Each row is a point on a tangle of strands that fork and nearly touch. The rows are in no order.
Two points are linked if the straight distance between their rows is under 41.2. Some points are linked to none.
Zopav: [ 23   1  20   0  -1 -10 -26 -37 -23 -19  16  43 -15 -26 -11  57  -4  -3
   6   4]
duves: [ -8 -34   9  24 -22  -3  -3  -4  51  -7   2   0  34  -9  22 -25   3  17
  -1 -23]
Leta: [  7  32 -70 -19  16  27  -4  24 -18   4 -48 -35 -23  -4  -3 -39  21  -9
  35   8]
tov: [-12  30 -22 -13  10   9  15  19 -17   1  -9 -16 -28   9  -1 -21 -11 -16
  -2   5]
Zug: [  0  -9  24   4 -14 -14 -14 -16  -9  -1   2  17   7   7  -9  16   9  15
  -4   4]
vus: [-10 -10  -5  15  -8   5  26  27  29  17   0 -18   5  12  23 -37 -25   4
 -14 -14]
dok: [-14   2 -12  -9  -8   7   8  32 -23  32 -22 -15 -12  23   6  -6 -25  10
  -8  24]
nera: [  1  -2  23  -5   4   4   9  -5 -35   9  12  15 -21  21 -17  39 -17  10
  -1  16]
Gefek: [ -5 -14  14  13 -11  -1  16   9  16   7   9   4   5  10   8 -10 -11  13
 -17 -16]
nikov: [-10  19   3 -19  20  22  28  12 -34  15   6  -1 -42  18  -4  33 -39 -11
  -2  13]
leliz: [-17  11 -16 -22  -4  12   6  30 -43  26 -28 -12 -29  23   2   9 -28   6
   0  30]
dapif: [-12  27 -18 -17  16  19  19  15 -36   6 -13 -15 -35  12  -3  -3 -17 -16
   2  12]
Fozov: [  5 -30  28   3 -24  -9 -23 -17 -14   5   3  41   4 -21  10  37  -4  21
   2 -11]
savup: [-13  30 -22 -18  11  23  26  29  -3   9   0 -11 -38   6  20 -19 -25 -19
   1 -17]
luf: [  2 -16  20  18  -9  11  35   8  25   1  11  18   4  -2  23  -4 -15   2
 -13 -45]
zam: [  4 -10  19   9  -7  -4  -9 -22  20 -22  17  27   4 -17   5   2  16  -1
 -11 -34]
Togod: [ -7 -10   5  15  -8   3  21  13  30   9   8  -8   7  10  15 -27 -12   4
 -12 -21]
dufe: [ -6   0  15 -10   0   9  15   7 -36  21   2   8 -24  25 -11  35 -29  13
  -4  22]
dulis: [  7 -12  28   5 -14  -8 -13 -19   1  -9   9  28   2 -10  -2  22   8  10
  -6 -10]
semuz: [ -1 -37  29   6 -30 -18 -31 -17  -6   7  -3  37  18 -21   7  25   4  21
   0  -8]
Luta: [ 16  -1  19  -1   0  -9 -20 -30   2 -23  23  45  -4 -45   6  27  13 -19
  -3 -33]
Gez: [  9 -18  22   0 -15  -7 -27 -22 -11  -5  16  48   5 -54  11  43   0  -3
   1 -27]
seg: [ -1  45 -27 -16  25  16  25   3 -40 -21 -10 -25 -38   3 -14  -2  -3 -35
   8  19]
par: [  6 -22  29   0 -18  -7 -27 -19 -21   4  10  50   1 -38   9  50  -7  10
   2 -18]
nog: [ 13   8  22   1  18  13  12 -20 -23   1  27  32 -27   5 -14  63 -23   1
   3   6]
Vezis: [ -2 -19  17   6 -18 -13 -20 -24  15 -15  10  39  14 -50  15  17  13  -8
  -2 -43]
nemi: [ 11  -3  32   8  17  20  18 -10  -6  10  30  46 -17  -6   8  46 -20   3
  -1 -24]
dul: [-11  28 -20  -4  14   8  16  21   5  -2   1 -19 -16  11   2 -37  -9 -17
  -9  -5]
Vufom: [ 15 -10   4   2 -10 -43 -51 -34 -11 -27 -12  10  22 -16 -16  22  45  13
   6  26]
muf: [ 13  -5 -49 -17  26 -13 -26  11  13  12 -14 -72  51  10 -23 -38  43  -9
  34  44]
kan: [-11  16  -8  -6   2  15  27  29  -4  19   2  -9 -27   9  12 -20 -27 -11
 -11 -14]
ked: [  9  10  16   9   6  -5  -2 -23  21 -31  20  17  -4  -8  -4  -3  21 -10
  -7 -23]
buta: [  0  42 -55 -18  18  22   4  18 -26  -5 -38 -35 -23  -6  -5 -31  11 -22
  23  12]
lusu: [ -4  -2  17   4  -8   1  13   4  -1   3  14  11  -9  14  -1   6  -8   6
 -15 -10]
vaf: [ 14   6  32   1  22  18  14 -14 -13   6  29  36 -29  -4  -1  55 -25  -1
  -3  -9]
dupup: [  0 -23  12   7 -22 -25 -42 -21   0  -6 -11  13  20  -8  -9  15  29  23
   3  16]
zevu: [  3  -5  28   8  13  19  29   1   4  13  26  30 -15   6  11  31 -25   1
  -6 -33]
vofof: [  0   8  19   2  12  20  39  14   2  15  23  16 -23   9  19  18 -31  -7
 -13 -29]
bip: [  6   6  22   0   8   7   7 -19 -39   3  17  16 -26  16 -21  59 -20   7
   3  23]
Bulor: [ -6 -25   5  24 -14   4  15  -1  58  -9  10  -6  31  -4  22 -34  -2  11
  -8 -33]
nupe: [ -2 -22   3  10  -6 -18 -22  -4  18   8  -7 -16  36  18 -12 -13  25  22
   4  23]
Tak: [-10  10  -3   2  -3  15  33  34   9  20   0  -4 -19  12  27 -20 -41  -4
 -12 -22]
Basod: [ -2  13  17 -10  20  17  30   7 -21  11  22  11 -34  16   1  33 -32  -9
  -5  -1]
mev: [ -6 -33  18   6 -32 -15 -24 -17  18  -5   3  33  30 -49  19  15  10   2
  -1 -34]
dazug: [  8  20 -75 -19  12  23 -13  32   2  14 -48 -42  -5  -5  -2 -49  20  -6
  43  11]
Vemeg: [-11   1   3  -3  -6  10  20  31 -18  31 -11  -5 -18  21  11  -1 -32   6
 -11   3]
tazed: [  2 -16  19  10 -11  -9  -8 -16  15 -10   9  26   8  -5   4   1  11   6
  -8 -19]
Tum: [  1  15  16  -6  12  11  22   0 -14   2  22  11 -23  15  -6  18 -20  -9
 -12  -6]
marud: [ -3  28   1  -7  13   3  17  -4 -21 -15   4 -10 -19  14 -16  -1  -1 -14
  -6  11]
kogik: [ -4  41 -16 -20  27  22  28   0 -45 -12  -8 -17 -43   9 -17  15 -20 -28
   6  25]
zoma: [ -2 -38  24  10 -33 -23 -27 -11   4   8 -12  23  24  -1   7  16   9  37
  -1   4]
buler: [ 17   8  16   2   0 -13 -21 -39 -26 -26  10  29 -14  -7 -22  49   4  -5
   6  20]
mil: [  1  -4   0  -4  -7 -13 -11   5 -23  12 -18 -22  21  28 -24  -2  16  19
  -1  43]
Sakup: [ -9 -32   5  20 -20  -2  14  15  38  13  -5 -12  30  15  19 -26 -16  25
 -11  -4]
deg: [ 16  -2  18   3  -2 -15 -29 -35 -17 -23  14  39  -8 -35  -6  43   9  -6
   1  -3]
firim: [ 13   2  16   2  -7 -26 -32 -39 -22 -26   2  26  -3 -12 -17  40  17   3
   5  22]
Mula: [  6  -5 -10   0   5 -18 -18  -2   5  -1 -11 -33  34  16 -31 -15  36  13
   6  36]
buda: [  2 -10   0   6   2 -20 -27  -7  16  -6  -3 -20  35  16 -22 -13  39  15
   6  27]
zuful: [ -3  31  -5   0  16   8  23  -1  10 -15  18  -5 -21  10  -1 -22  -2 -26
 -11 -18]
geki: [-11 -46   8  26 -27  -5 -12  -8  49 -10   2  13  41 -21  23 -11   9  17
   0 -26]
kugu: [-12  -3  -9   8 -10   9  28  38  23  18  -5 -13  -4   8  32 -33 -32  -3
 -13 -25]
pamo: [  8  12 -70 -18  13  14 -17  33  13  17 -36 -49  11  -3  -2 -52  18  -7
  37  15]
rogul: [  7 -13  22   7  -5   1 -10 -23  10 -15  20  46   5 -48  14  22  10 -13
  -2 -45]
dani: [  7 -11  19   3 -17 -25 -37 -30 -12 -14   0  24   7 -18 -10  27  22  13
   1  10]
fasan: [ -5 -14   3  18  -9   8  23   7  46  -2   6  -7  20   6  20 -35 -10   4
 -12 -30]
bar: [ -6  -3  15   7  -5  10  30  23   7  21   9   2 -10  15  18  -6 -31   0
 -15 -19]
Zal: [ -6  35 -23  -4  23  -6  12   1  24 -24   7 -33  -2   6  -8 -48  23 -22
  -6  -5]
fefe: [ 12  -5 -23  -6  14 -18 -18   5   4   7 -19 -46  42  20 -33 -22  41   7
  17  45]
gena: [-13   7   0 -17  -1  11  14  20 -46  24 -12  -7 -26  24  -9  24 -30  10
  -4  29]
befib: [ 10   0  15   4  -7 -19 -29 -37  -1 -27  12  33  -1 -31  -3  22  21 -11
  -2 -14]
mib: [-11 -47  15  14 -34 -12 -22 -10  33  -3  -6  20  39 -37  21   4   9  13
   0 -32]
kom: [-11  29 -10 -19  19  22  26   6 -49   3  -2 -11 -42  14 -11  22 -27 -16
   3  21]
guka: [  1  27  -9   3  19  -9   6  -5  21 -27  11 -19   1   8 -12 -34  26 -14
  -9  -4]
tal: [  4 -15   9   3 -14 -30 -47 -26   1 -17 -12  10  29  -7 -16  14  42  18
   4  29]
tupek: [  3  44 -46 -16  26  10  11  12 -25 -18 -28 -42 -15  -4 -12 -36  16 -31
  12  16]
nomuz: [  5   4 -41 -12  20  -7 -18  16  11   8 -15 -61  39  12 -23 -43  34  -6
  25  35]
fikol: [  1  14  15   3   6   3  13  -8  -3  -8  19   7 -17  15  -6   5  -2  -6
  -9  -9]
Sogem: [ -9  -1  13  -2  -3  14  27  28 -12  27   3   4 -19  16  16   6 -37   3
 -13  -8]
ramu: [ 16 -13 -33 -11  19 -19 -24   5   8  11 -13 -62  59  18 -31 -22  49   1
  28  50]
Zani: [ -5 -47  15  13 -35 -22 -29 -12  18  11 -17   9  39  -3  11   2  14  37
   0  11]
Vozaf: [  2  48 -32 -13  26  10  22  -2 -32 -26 -20 -35 -21   1 -19 -19   4 -38
  10  21]
lodum: [ -6 -17 -21  14  -5   9   9  26  59  15  -3 -35  30   1  28 -59 -20   7
   2   7]
Nul: [ -6 -39  11  13 -21 -18 -29  -6  30   7  -9  -3  43   8   2  -8  22  31
   0  20]
tet: [  6  17   3   7  12 -11  -2 -20  21 -31  13   1   1   5 -10 -17  27 -12
 -12 -13]
feb: [ -6  35 -26  -6  16   3  12  11  16 -12   3 -27 -12   5  -4 -44   7 -27
  -9  -6]
Lod: [ -8 -13 -19   9 -11  11  19  27  42  15  -6 -25  17   3  32 -51 -30   5
 -10  -7]
zama: [  3   6 -54 -18  19   2 -18  27  16  17 -25 -56  27   4  -8 -50  21  -5
  27  30]

Follow the links from the first point to the second, and from the first to the third. Name the last point that the two ways share.
ramu; Basod; feb -> kom
Lod; Zopav; tet -> Togod
befib; Basod; Tak -> Togod
tov; Tak; fefe -> kom
lodum; bar; Leta -> vus
bar; Basod; lodum -> vus

A fork is a point with three links, a tip a point with one. Leave the first point through the second and follow the links. Name the first fork or tip that comes.
dupup; dani -> Togod
buta; tupek -> kom
vofof; zevu -> Tak
dapif; tov -> Zug
dufe; nera -> vofof
rogul; Luta -> Vufom
dazug; pamo -> Gez

A fork is a point with three links. Follow the links from the first point to the second and name the forks in between, in order.
buta; Bulor -> kom, Togod
pamo; Basod -> kom
Bulor; kom -> Togod
dul; bar -> kom, Togod, vus, Tak
gena; mib -> Tak, vus, Togod
kugu; dapif -> vus, Togod, kom
geki; kugu -> Togod, vus
lodum; Sogem -> vus, Tak
kogik; kugu -> kom, Togod, vus
Gefek; dufe -> Togod, vus, Tak
